Points on a hilly landscape, in no order, each with its height.
A ball rolls from a point to the lowest of its 2 nearest points, and stops where none of them is lower. Distance is the straight distance between rows; heights are no part of it.
j_823 (h 732): [-13  20   2  -2  -4   1  -1   6  20   2 -17  -4 -19 -10   6   9   8 -14
  -4   6  -5   2   2   3  -7  -7  -3  -3  14 -13  -5   1   0  11   0 -12
  -3  14   0   6  19  14]
j_494 (h 209): [ 10 -18  10  -7  13  -1  -1  11   1  -9 -16 -18  13  -9  -6 -10  17  -1
 -12   0   5  -7   0   8  -4  11  10  19 -11   6  -7  16 -12  -9   2  12
   7 -17  -5 -17   3 -22]
j_786 (h 181): [-17  10  18  -1  -4 -11   4   6  11  17 -13  -9  10  -8   6   4 -17   2
  -6   1   4  -2  -2   9  12   5  16   3  -8   1  12   1  -8  -3  -7  -7
   7  -1   9  -7  16 -22]
j_558 (h 345): [ -1   6 -11  -3  15   0  10  -6   4   8  14  -5  -2  -6   4 -13 -34   1
 -13   0   4   9   4  15   4   7   2  23  15   9  -4  13  -5  -5  -4  -8
  10 -16 -11  15   5 -19]
j_938 (h 588): [  3  -9  -3   1   0  13  -3   3 -12  10 -15 -14 -13  -6  -3   2  -3   7
  -6   2   1  -6   1   5   7  10   1  -3  -8  -8 -16   3   1  -3   6  -9
  14  -7  -7  -5   1   8]
j_815 (h 645): [-17  -1   7 -19  -2  -1   4  10   9 -13  -4  -5 -16  11  -1  -2  29 -19
  12   7   7   9  -2  -4  -6  -8  -9   1   7  -1  -9   8   3 -17  20  -8
  14   7   2 -14  14  29]
j_195 (h 720): [-13   0 -21  -9  -6  -4   6  19 -27  18  15 -13 -10  -4  -7   3   2  14
 -10   5   0   2 -13 -12  -7  -7   3 -24   0 -21 -17 -10  -1   4  -6  -3
  -2  15  25   5  11  20]
j_626 (h 482): [ 10   7  14  17 -15  11  -4   1   1  -1 -24   8   7   5  -8  14   5   3
  -2  -1   0 -14  -5  -1   5   8   0   3  -9   5   5  -4 -13  -5  -7 -10
 -10  -4  14 -18   1 -11]
j_178 (h 602): [-25   8   8 -19  14 -17  -9   4  -6   9  -6 -16  -9 -18   6   1  22  -6
  -2  -4   3  -4   3   0   6   9   7  15   1  -7  -2  13 -25 -21  19   9
  12   4  -1  -3  -4  -4]
j_408 (h 604): [ -4   2  15   4   1  -2  -6   2  -2  -8 -14   6   2   1   3  19  20 -10
   5   6   8  -6 -14  -3   6 -14  -2   6  -1 -10   9  -4   3   2   3   3
 -25  16   8  -6  12 -14]
j_447 (h 234): [-11  30   8   4  -6 -19   6   0  14   7 -10   5  13  -3   3  22 -18   2
   3  13  10  -7 -12   7  19   8  20  -6  -1  -7   6  -2 -21 -10 -16 -15
   9 -18   5  -4   0  -7]
j_145 (h 311): [  5 -15  -2   5   3   6  -3 -21  -5   0 -10  17  13  23  -6   5  -9  20
   1   2  10  -1  -6   4 -12   4   1  -1 -22  15   1  -7   4   3  -2  -6
  -2 -12   4 -21 -11   2]
j_282 (h 554): [ 10 -12  -7  -1 -16  -9  -3   9  20 -12   0   0 -22 -10 -14  -2  29   4
  -5  -6 -14  10   5  10 -20  -4   9  18   8   2   6 -20 -10   9  -9  -1
  -5   7   4 -15   1   5]
j_158 (h 457): [  7  -8  12  -4  15  -7  -4  -7  -7   9   5   9  11 -11  -5   3  -7  12
 -10  -4  -9  -8  -6   7   1  -9  24  10 -10   6  28   0 -12  17  -8   9
 -10   5  -7 -14  -3 -18]
j_409 (h 706): [ -9  14   1 -17  16  -7 -17  -4 -14  14  18 -11 -21  -4   4   2   2   4
 -16 -13  -5  -3  -2  -2  -2   1  12  26  12  -5  15  11  -9 -27   6   2
  18  21  -7  13  -7 -14]
j_265 (h 520): [ 15  -1 -15  -2   4  -7  -9  -2   6  -5  11  18 -21   4  -9   4  19   6
 -10   0  -3   3  -1   4  -7  -3   7  25  12  -5   8 -13 -10  -2   2  -8
   4  -4  -6  -1 -11   0]
j_900 (h 564): [ -5  -2 -26   3  20  -1  -3   2  -9   4  26   2  18  -3  14  -2 -15  -1
  -1   1  -9  -1  16   3  -9   0   2 -11  -4 -12   1  10   1  17 -13  15
  -5  -4 -18  32 -20  -4]
j_201 (h 294): [ 24  12  -7  -1  -5  -2  21  -4   9 -17   0   7  -2  -5  -9  -1  -2  -2
   3  11   4   9 -12   4  -4 -16   8 -14  15  -3 -15 -13   6  16  -7   0
   2 -10  -3  -7   2  33]
j_327 (h 92): [ -5  22  -7  -3   6 -25  13 -12  22  -9   8   2  18  -9  17  11 -14 -10
   4  11   0  15  -3   4  -5 -15  12 -13  10 -14  -2  -6   6  24 -20   0
   0 -12  -4  16  -1   7]
j_716 (h 750): [ -1  30  12  -4   7  -3   9  -3  23  -6 -10 -22  -6 -19   9  -2 -10 -22
  -4  -6  -2  -1  10   1   6  -6   5  -1  20  -2  -9   9  -1   0   4  -4
   6   7  -4  16   8   2]
j_542 (h 198): [ -5  22   3   2  11 -25  -3 -23   7  -6   4  -1  16  -4  14   7  -4  -5
   6   5   0   7   9 -12  -7  -9  17 -19   6  -8  -2 -16  24  13 -11   4
   3   2   4  17 -21  10]
j_855 (h 676): [  0  -5  -6 -13  -6   0   7  18   6 -17  15 -22  -1 -16  -4  -9  12 -13
  -6  -6  -6   4   3  -6  -7  -9  -2  -9   4  -6  -4   3   2  -9  -1  15
   9   9   2   1   1   7]
j_278 (h 741): [ -7  22 -12 -20   1  -1   9  14 -17  18  13  -3  -7  -9  -2  15  -5   7
  -3   5  -1  10 -17  -9  -1 -18  12 -23  14 -17  -4  -3  -8  -5  -5  -1
  15  22   8  11   4  29]
j_14 (h 563): [  1  -6   2   7  -7   9 -10   8  -2  11 -15  -8 -15   0  -9  -4  -7  12
 -14  -5   8  -1  -4   9   7  12   4  20   2   5 -13  -5  -6 -17   7 -17
  20 -12   3  -7  15  -9]
j_673 (h 264): [  7 -25  11  -8  16   6  -6   4   3  -3 -13  -9   1  -1  -4  -2  11   3
 -11   1  -9  -1   2  18  -9  -5  13  12 -15   4   5  21  -6  12   0   7
   5  -5 -22 -25  12  -1]
j_123 (h 594): [ -4 -14 -26  -8  16  -1   9  -5  -5  -3  25  -6  14  -6  14 -15 -15  -1
   5   1   2  12  12   5 -11  -2 -10 -11  -2  -3 -16  15   8  17  -1   5
   1 -17 -21  22  -6   9]
j_96 (h 421): [  1   4   9   4  16 -12   1  -5   4   4   2  -9  12 -23  -6 -11  -5   7
 -22  -3 -26 -15  10   8  -4   5  26   1   0   7  11  -1 -16  21 -18  14
 -14 -10  -4   1 -12 -15]
j_760 (h 621): [ 11  -2  15  14  -7   4  -3   6  -8  -3 -12  -4 -10   2  -5   8   9  -7
  -4   0  13  -3 -20  -5   5 -18  -7  16  15  -3  -4 -14  11  -4   0 -10
 -25  18  22  -2  32 -18]
j_757 (h 470): [  0   1   8  -1  -4  -6   6 -11 -12   7   3  -7   7   3  -5 -10 -16   7
   0  -1   9   1   1 -14   9   8   4 -14  -4  14  -9 -18  14 -17   3  -2
  16  -7  14   0  -8   9]
j_509 (h 656): [ 18 -11  -6  -8  -8  15   9  11   6 -19   5 -21 -11  -3  -7 -23   2  -4
  -1  -9  -1   5   1  -3  -8 -16 -10  -9  11  -3 -21   1  21   5   0   2
   6   4   0  -5   9  26]
j_120 (h 624): [  1  -9 -24  -4  15   4  10  -5  -6  -4  27   5  -8 -10   2 -20  -5   1
   2  -3  -8   3   8  -1 -10   0 -18   5   8  -3  -9  -2   0  21   7  12
 -23  -3  -3  14  -5  10]
j_891 (h 622): [-27  -4  18 -14  -1  -7  -3   4   5  10 -13 -13 -18  -4   7  -2  26 -10
   9  -6  -4   1   8  -4   0   7  -4  11  -1  -4  -3  17 -18 -15  26   0
  13  13  -6  -8  10  16]
j_928 (h 585): [-21  -5  -8   2 -24 -11   5  16  18  -7 -15  -6   8  14   2  13  20   4
  12  17  18   3  -5   7  -6  12 -10  -8 -14  -8 -12   1  -7 -11  -7 -15
  -2 -22  23 -20  13   2]
j_17 (h 496): [-10 -22  -4   6   1  12 -15   9 -11   3   6   3  17  18   0 -11   6   3
  -6  -3  -9  -7  16  -9 -18   6 -10  -1 -18   9   9  -4  19   4  -5   8
   0  13   1   2  -9 -11]
j_295 (h 536): [ -5 -22  -1   1   6   0  -5 -10  11  -9   5  12   7  12   5 -22   5  -3
   7  -1  -6   5  16  -3 -21   0 -12   5  -3  19   5 -12  19  18   5   4
 -18   8   5   2  -1   0]
j_646 (h 451): [-13  -5   3  10   2  16  13  -2   3  19 -14  13   1   6   5  -2 -14   4
  10   4  -5   2   9  10   1   7 -16  -6 -12   9   5   8  -7  30   2  -4
 -16  -6  -7 -11  26   6]
j_839 (h 692): [ -8   7  15 -20  12   5  -5   0  -2   3  17 -13 -17 -10   5 -13  -2  -7
  -9 -25  -8  -1   5  -2  -9  -7  -3  18  13   8  14  14   4 -15  16   9
   9  30 -10  11   6 -10]
j_275 (h 68): [  6   0  10  -8  -7  10  18  15  -4   0  -4 -21  -2 -18  -3   0 -16  -1
   3  -5   8   5  -8  -2  15 -13  -6 -11   4  -8   1   9   4  -7   2   4
   2  10   8   1  21  -6]
j_79 (h 379): [  1   2 -17   8   1  -3   2 -11  17   5  11   3  -5 -14   3 -11 -16   6
   0  -6 -12   8  16  17   3  11   0   9  10   0   3   3  -5   9  -6 -10
  -1 -20  -8  17  -8 -11]
j_606 (h 415): [  6   7 -21   3 -10  -3   2  -1   4  -3  27   4   4 -10  10   4 -21   6
   3  -7  -1   6   4   4  14   4   0   1   9  -6  12  10  -3  -9 -14   4
   8 -10  -9  26 -13 -25]
j_192 (h 335): [  5   9  -3  14   2 -18  -5   2  19 -17  -1  -9  25   3  10   8   4 -10
 -13  15   0  -9   2   0  -9  -5   7  -6  -5 -10  -3   1   4  10 -29   7
  -8  -9   6   8  -8 -12]
j_299 (h 408): [  6   4  14  -1   4  -7  10 -10   1 -10   8  11  10   3 -10  -8   9 -13
  14   3   3   0  -4  -8   7   2   4   1  -1  20   3  -3  -5  -4  13  10
   4 -11  -8 -11 -19  12]
j_118 (h 637): [ 24 -13   1 -12   7  -1   3  -3   1 -12   2 -21 -15  -6 -10 -30  -3  -3
 -13  -4  11   2  -4  -1  -5  -6   1  11  16   2 -29  -9  15  -4   6  -5
  12  -7   2  -7   0  22]
j_574 (h 445): [  4 -18   8 -13   5  -3   2  -8   0 -10   2  10   0   8  -8 -10   5   5
   8   0   8  10  -7   0  -6 -13   7   8  -4  14   7  -3  11  -2  14  -2
  10   3 -10 -21  -3  13]
j_801 (h 523): [ -6  -9  -7  -4  22 -11  -6 -10  -7   9   8   0  25   0   7  -2 -10   8
  -8   3  -6  -5   7   1 -12   4  19 -16 -18  -3   6  -2   4  16 -12  12
  -1  -9 -10   3 -24   5]
j_772 (h 175): [-10 -11  17   9 -11   2 -25  -6  20   5 -31   5   9  12  14   5  19   1
   8 -12 -11   0  20   7 -19  10  -1  -5 -18  -1  11  -3   9   7  -1  -8
   7   5  -1 -10  -2  -7]
j_993 (h 253): [ 11 -22   9   3   5   1  -1   6   3 -24 -12 -24  26   1  -1  -9  21  -8
  -4  -2   2  -4   7  -4 -11   7   0  -7 -18   4 -12  10  14  -1   2  14
  -2 -11   0 -13  -2 -14]
j_157 (h 511): [ -1   0   0 -12  -7  -9 -10   1 -18  11   3  16  -4   5   6  26   1   3
   9   0   9   4 -13  -3  17 -13  14 -13  -7 -12  12  -1  -2 -15   0   0
  10   8  -4  -1 -12   6]
j_596 (h 609): [  0   7 -10   5   0  22  -5  -3 -15  21   5  24 -10   7   0   6 -16   5
   6  -6 -15  -1   6  -7   8   1 -15  -6   2   0   9   2  -5  12   4  -2
  -2  14 -14  17  -6  16]
j_111 (h 738): [-10  17 -10 -25  17  -2   8  16 -10   9  20 -10  -9  -3   0   8 -13  -1
 -14   9  11   7 -22  -2   0 -17  13   1  19  -9  -7   8  -4 -21   2   2
  19  16   2   7  10   8]
j_160 (h 490): [  7 -15  12  -3  26  -8  -7 -14 -23   7   0   3  19   2  -2  -6  -2  16
 -13  -2 -10 -16  -1  -4  -6  -1  15  -1 -20   6   6  -5   4   7  -7  15
  -9   0  -1  -6 -20 -12]
j_388 (h 545): [-13  -4  17  -6  15  -9  15  -4   1   5 -16  -8   3  -4  -9 -17   7   3
   7   7   5   3  -3  -1   2  10   1   0  -3  11 -14   0  -3   8  11   1
  -4  -8   7 -20  17   6]
j_957 (h 397): [ 19   1   0  20   3  19 -22  15 -10  -1 -11  -2  -2  14 -10   5  16  -2
 -23   5 -15 -20   1  -3  -7   3   4  13   1   2   4   1  -4   2 -16  -4
  -3  13  -5   3   4 -10]
j_168 (h 247): [ -2 -10   4  10 -12  -1 -13  -9  18   0 -14   8  18  24   2   3   2   8
   2  -1   1   4   6  10 -12   9   1  -6 -19  10   9  -7  11  -6 -12 -12
  10 -10   6 -10  -8 -13]
j_875 (h 723): [ -8  21  -9 -12  20  -4  -2   1  -9   5  15  -3  -8   2   5   4  -8 -13
 -13   7   1  -4 -11  -6   1  -3   8  10  13  -5   1   7  -6 -14  -3   5
   5  17  -4  21  -7  -3]
j_80 (h 685): [-10  20   3   1  -9  10   3  23  -3   0   3  14  -9  10  -7  13  18 -23
   2  15  -3 -10  -6 -12  10  -4 -14  -2  12  -6   7   9 -15 -13  -1   3
 -13  25  -1   4   5  10]
j_270 (h 615): [ 16 -17 -12  -5  10   8  -4  -7  -2  -5  -3 -19  -4  -9   3 -16  -9   4
 -10  -3   1   3   8   9  -3   1   0  -3   0  -7 -26   8  12   3   7  -4
  20 -19 -21   2  -2  16]
j_866 (h 331): [  9 -12  -4   6  16  10 -13   8 -12   7 -10  -9  -3  -3 -14  -3  16   6
 -27   4 -18 -16  -4   7 -12   3  16  12  -9   3   2  15 -17   8  -5   6
   2   8 -14 -18   5  -6]
j_161 (h 698): [ -9  -9 -13  -6  -5   4   4  22 -17  -1  16  -5  -8  -1  -6   3  13   0
   1   3  -3   2  -5 -15  -6  -5 -10  -7  -1 -12  -4  -3  -4   3   0   6
 -11  15  11   0  10  10]
j_651 (h 562): [-22 -10   4 -29  25 -27  -9  -8 -17   8  24  -6  -1 -11   9  -5  -3  12
  -3 -12  -1   9   1   0  -6 -10  15  13  -3  -2  10  -5   8  -3  13  15
   8  14  -8   2  -1  -3]
j_199 (h 273): [-14  15   9  -6   6 -16   5  -5  -1   4   2  -4  18 -12  14   9  -1  -5
  11   1  -5   6   2  -9   0 -10  11 -30  -3 -12   3 -10   4  15  -4  14
  -9   8   4   1 -14  19]
j_929 (h 581): [  7 -12   2   3 -10  -2  -6  16  12  -9 -11  -1  -7  -5  -4  13  26  -6
  -5  -3  -5  -3   0   9  -8  -9   2   6   0 -10  10  -6  -6   6  -5   2
  -8   9   3 -14  15  -8]
j_54 (h 295): [  7  -8 -12   7  -1 -12  -6   1   0 -24  -3 -15  15   0   4   0  17  -5
  -4   4   8   1   1   1 -11   5   0  -5  -1 -11 -14  -7  12   0  -5  11
  -9 -13  10   1 -10  -4]
j_249 (h 572): [-18  -8  12   5  -3 -10  -2  -8  11   9 -14 -14  -1  -5   2 -16  -1  10
  -2  -8  -4   4  15   2  -4  19  -5   4  -4   8 -12 -12   6  -1  11  -7
   0  -9  16  -3   6  -7]
j_762 (h 540): [ -6   2   0 -20   9 -21  -9  -9 -10  10  15   3   6  -1   6   7 -15   5
  -1  -5   1   9  -2  -3   8 -10  24   3  -2  -4  16 -10  10 -17   1   3
  24  12 -11   4 -12  -8]
j_688 (h 475): [  3   4 -13  12 -26   9   7   2  -8   2  18  11 -11  -4  -3  -2  -8   7
  12  -5  -3  -4   3  -5  14  15 -24  -1   9   3   1  -2 -14  -7   8   3
 -13  -6  14  16  -7  -7]
j_830 (h 378): [ -3  14   4  10  14 -13   5  -7   3  -1 -16 -13  22  -9   3   1  -6  -3
 -16  12 -11 -14   2   3  -7   3  14 -14  -1  -1  -5  -5  -3  23 -22   9
 -18 -12  11   2  -2  -8]
j_450 (h 49): [-14  -9   3   4  -8  11 -19   1   6  17 -10  10 -10   5   8   2  10   4
   4  -8 -16  -1  18   9   3  12  -7   4 -13  -1  16   5  -9   8   4  -3
   4   4 -15   1   0  -6]
j_512 (h 375): [  2  -2  -5  23 -22  26   7   3   0   5  -9  26   5  12  -5  -1 -15  11
  16  -2  -7   1   6   1  -5   1 -30 -12  -7  13  11  -6   8  27  -6  -7
 -20  -1   4  -9  14   4]
j_726 (h 343): [-14  20   8   4  11  -8   0  -9  -2  13  -4  11  19   6  13  11  -9  -9
  13  11   0  -7  -2  -5  13   3   7 -19 -10  -3   5   4  -9   6  -2   2
  -3  -3  -7   6 -17   2]
j_56 (h 566): [-14 -10 -24   1 -36  -3   0  20   4   1  -3   6 -13   9   3  15  19  17
  16  14   6   7  -7   4  -5   4 -12 -19 -10 -14  -1  -7  -4 -11  -4 -12
  -5 -10  20 -11  12  11]
j_401 (h 479): [  3 -13  -5 -13  -7  -3  -5 -11  -7  -4  11  20 -16   8   4   2   1   4
  16  -6  10  13  -7  -4   9 -10  -4   3   3  -1   2  -2   9 -16  16  -5
  13  -1 -10   8 -12   9]
j_570 (h 512): [  8 -11   7  19 -33   5  -6  -4   5  -3 -34   5  -3   8  -5  22  27   7
   7 -11   9  -1  -3   2 -16   4  -6  -1 -14  -8   6 -11  -4  -1  -4 -11
 -21   1  20 -26  10 -10]
j_232 (h 444): [ 11   3 -10   7 -16  10  15   8  -3  -3  35   4   3  -2  -4  -6 -18   2
   7  -3   2   2  -4 -10  15   7 -13  -9   5  11   7  10  -6 -15  -5  14
   3  -5   3  18  -7 -12]
j_559 (h 283): [-17  25   8 -10   1 -15   6  -2  -1  20   4  11   7 -11   4  17 -20   0
   9   3   5   1  -3   4  25   3  20 -16   0  -8  11  10 -24  -9  -7  -8
  17 -10 -12   3 -12   4]
j_357 (h 221): [  3 -12   0  15  -7  25  -4   5 -10  11  -3  10  -1  20  -8  -9 -19   7
  -5  -2   5  -8  -2  -4   1   8 -12  18  -5  17   1  -7   8  -6  -1 -16
  -3   2  13   7  12 -19]
j_233 (h 275): [ 23  -8  -5  15  -1  11 -13   3  -6  -3   1   2   9  11  -6  -4 -16  14
 -18  -2   2  -8  -2   5   1   6   1  18   1  10   2 -11  11 -14 -14  -6
  -3  -5   9  15  -2 -35]
j_744 (h 584): [-11  -8  13 -19  17 -18  -4  -7 -18  13   5  -2  -8 -15   0   0  -2  10
  -3  -3  11  -2  -9   2   9   4  10  21  -3   1  -3   1 -12 -14  18   4
   7   0   0 -10   1  -9]
j_32 (h 638): [  7  -7  18  13  -2  23  14   2 -22  -1  -9  -9  -8   0  -9  -7  -7  -2
   0  -3  14  -7 -13 -16   9  -9 -18   6   6   2 -14  -3  15   3   5   1
 -25  14  16  -3  34  -6]
j_227 (h 677): [  2  -9   6 -10  10   9  -9   5 -10   2  19 -12 -14 -16 -13 -14  10   3
 -10 -25 -16  -3   6   1  -5  -1   3  27   4  13  14   3  -8  -7   8  22
  -9  22  -3   3   0 -25]
j_250 (h 199): [ 21  29  -7  11   2  -9  19 -11  15 -20  10   2   9  -7   1   4 -13  -9
   1  14   3   8  -7  -2   7 -11   6  -8  22  -2  -9  -8  12  13 -19   4
  -2 -10  -3  24  -9  12]
j_397 (h 360): [  6  11  -6  -8   1   0  25   4   9 -17  17   0   3  -2  -7  -5   0 -13
  15  13  10   6  -8  -2   4  -1   2 -15   9   6 -11   5  -6   1   7   6
   8 -18  -8 -11   0  32]
j_880 (h 654): [  1 -10  -3   6   8   3  -2   0 -11   4   5   3 -10 -12  -1  -7   5   7
  -2 -10 -13  -6   8   2  -3   5  -4  12   1   1   7  -3  -9  13   9  14
 -25   6   3   5  -4 -10]
j_385 (h 382): [  5  10  -3  14  -7  -6  -3 -25 -16   3 -10  21   9  23  -6  10  -6  18
  11   1  12 -11  -7 -12   5  14  -4 -11  -7   3  -3 -20   7  -4   4  -4
  -9 -13  19  -7 -27   5]
j_505 (h 441): [ -7   7  12  -8   5  -7  -3 -11  -5  -4   6  -4   1   4   1 -11   2 -14
   3  -4   7   0   6 -16   7  18   2   9   1  12  -4   0   0 -26  18   5
  17   1   0   0 -21   0]
j_581 (h 213): [ -4   1   0  -3   3  10   8   0  18  -2  -1   3  -6  -1  13  -4 -10 -17
  15  -6   3   6   8   7   7 -10 -18   1   8  -1   2  19   1  10  10  -3
   0   3 -17  12  17   1]
j_269 (h 483): [ 11   8 -13   8   1 -10 -11 -11   0 -11  19  31  -6  19   0   7  15   2
   3  -1  -2  -3  -7  -7  -1  -3   4  12  10  -7  16 -19   2  -5  -3   4
 -11   2   2  10 -37  -3]
j_131 (h 762): [ 14  19  12   6   4  -6  10  -7  11 -14  -6 -13  -2 -23   5   6  -4 -14
   4  -2   5  -3  -1   2  17   2  -1   5  13  -5  -6  18  -5   6   8   8
 -12  -9  -6  13  -1  -6]
j_473 (h 497): [ 16   2  -2   0 -19  -6  -2   2  -3 -14  -4  -7   7   3  -4   8   1   4
   5   5  16   0 -11  -8  18   2   5 -12  -6  -8  -6  -4  11 -23   2  -6
  17 -12  11  -8 -13   0]
j_556 (h 439): [ 12  19 -11  14  -3 -12   3 -19  -6  -7  10  31  12  11  -5  13   3   3
   8   8   4  -8 -12  -6   8   9   1  -4   0  -1   7 -14 -12   4  -3   5
 -18 -14  10   7 -35   5]
j_590 (h 538): [  0 -21  -6   6 -27  -3  -6  -1  -2   2 -15  15  -3  11   3  26  12  22
  17  -5  14  10  -8   9  -1  -7  -3 -16 -20 -18   5  -7   3  -2  -1 -12
  -7  -6  14 -24   3   0]
j_124 (h 515): [ 28  -3  -4   7 -20  -7  -2 -11   8 -19  -5   1 -12  -3 -13  -2   7   5
   4  -2  16   4  -2   3   8   9   1   5   2  -2 -15 -13   4 -23   6  -7
  14 -25   7 -14 -17   7]
j_315 (h 140): [ 13 -12   9  -3  -7  14  13   1   6  -9  -4  -7  -1  -8   7  -6 -20  -9
  15  -3  13  12  -1   4  11 -19 -16 -13   5   2 -10  11  19  11   4  -2
   3   2 -10  -3  25   1]
j_903 (h 442): [ 29  10   7  21  -5   7 -11   2  -1 -13 -12   4   5   4  -7  16   4  -7
  -9  -1 -12 -18   0  -6   5  -3   4   2   3   0   9  -4   0   4 -12   6
 -14   8  -1   6  -6 -21]
j_904 (h 539): [ 25 -10  -4  11 -14  10  -9  -3  13 -13 -17  -2 -21   5 -15  -2   4   8
  -7  -6   8   3  -4   9  -1   1   4  18   4   5 -10 -13   7 -10  -4 -23
  18 -12   0 -16   8   2]
j_417 (h 565): [-12  -8   4   3  12  -6   1 -25  10   2   5  -1  -1  -3  11 -30  -5   0
   3  -4  -3   7  21  -1 -17  15 -13   1   3  18 -14 -10  17  13  11   0
 -10  -9   7  13  -8   8]
j_545 (h 519): [ -7   1 -23   6 -16  20  -5   7  -4   6  11   1 -30   4  -2  -9  -4   6
   7 -10  -5  -2  11  -4  -2  17 -27  -9   5   2 -10   4 -10  -7  13  -3
   7   4   4  15  -5  20]
j_765 (h 238): [-11   2   2 -10   7   1   0   9   2  -7  -4  -3   6   7  14  11  13 -23
  13  11   4   4   2  -1   6 -10 -13  -2  -2  -6   7  25  -1  -4  14   2
   3   6 -23   8   8   6]
j_63 (h 313): [ 18   6  -4  10  12   1  -4 -13   7   1  10   3   4   4   3  -9 -32  -3
 -18   0   0   2   1   6   6   6   3  19  13  17   4  -3  11  -4 -12  -8
   3  -7  -8  25  -5 -35]
j_851 (h 299): [  0 -14 -10   9 -12  17   9  12   1   1   4   8  13  22  -5  -7 -20   8
   3   7   0   4   3  -3  -7   2 -20  -9 -10  15   4 -11  19  12 -13  -6
  -5   0  11  -3  16  -3]
j_359 (h 156): [-17  -4  -5  -2  -5   0 -15   5  16   3  -4   9  10   9  19  13  10  -9
  11   1  -5  -2  12   7   0  -3  -4  -1 -14  -9  17  18  -2   0  -6  -9
   4  -4 -17   5  -2  -9]
j_792 (h 450): [  6 -10  -7  22  -1  18  -9   5 -26   2  -5  -5   6  12  -9  -7  13   9
 -15  -2  -8 -17   2  -9 -12  14  -8  -2 -11   1  -7  -9   8   2  -4   2
 -16   3  12  -1  -4  -8]
j_584 (h 657): [  0  15   2  -7  -1  18  21  -4 -10  16   5  17  -4   2 -10  -2 -22  -3
  13  -1  -6   7   1  -6   8   2 -11 -16  12  10  -6   1  -8   5   6  -4
   9   4  -3   6   0  33]
j_218 (h 130): [ -4   0  19   2 -12   9  12  18  13   0  -8  -7  17  -5   6   8 -11 -11
   4   4   5   4  -3   4  19 -12  -2  -5  -8   6  14  15   2  -3  -7   2
  -1   4   1  -6  28 -22]
j_640 (h 666): [-11  15  14  -5  -5   2   7  17  11 -19  -3  -4  -3   5  -8  -2  35 -34
   7  13  -4  -3   0  -9  -1   1  -8  10  10   6   0  12 -14 -11  11   6
  -1  13  -2 -12   3  13]
j_138 (h 506): [ -9  -2  20   1  10   8   7  -7   7  13 -29   8   5   9  -4   2  -1   9
   3  12  -2   1  -3   9  -4   4   2   0 -15  11   3  10  -3  16   6  -7
  -3  -3  -6 -32  20   8]
j_619 (h 707): [-17  20   6   0  -5   5   3  11   1  13 -15  10  -3  13  -1  17   3  -9
   5  14  -2  -5  -9   1   5  -4   0 -11   1  -4   6   4 -13   6  -2 -12
  -5  11   0 -10  14  16]
j_525 (h 560): [  4  -1 -13  -3 -11  18  -3  -5  -2  13   3  10 -33  -2   2  -8 -12   6
  11 -19  -3   9   7  -1   5  -6 -19  -5  12  -5  -7   8   4   5  13 -14
  13  11 -10  19   4  17]

For each start below, name the point where the ball stops.
j_596: j_357
j_227: j_494
j_640: j_299
j_118: j_299
j_929: j_450
j_584: j_357
j_928: j_494
j_249: j_357
j_158: j_494
j_56: j_494

Write out the way that a ball takes from each point below.
j_111: j_875 j_409 j_839 j_227 j_880 j_120 j_123 j_900 j_801 j_160 j_158 j_96 j_830 j_192 j_54 j_993 j_494
j_716: j_823 j_619 j_80 j_640 j_815 j_891 j_178 j_744 j_651 j_762 j_157 j_401 j_574 j_299
j_278: j_195 j_161 j_855 j_509 j_118 j_270 j_938 j_14 j_904 j_124 j_473 j_757 j_505 j_299
j_760: j_408 j_929 j_282 j_265 j_269 j_556 j_385 j_145 j_168 j_772 j_450
j_417: j_295 j_17 j_792 j_957 j_866 j_673 j_494
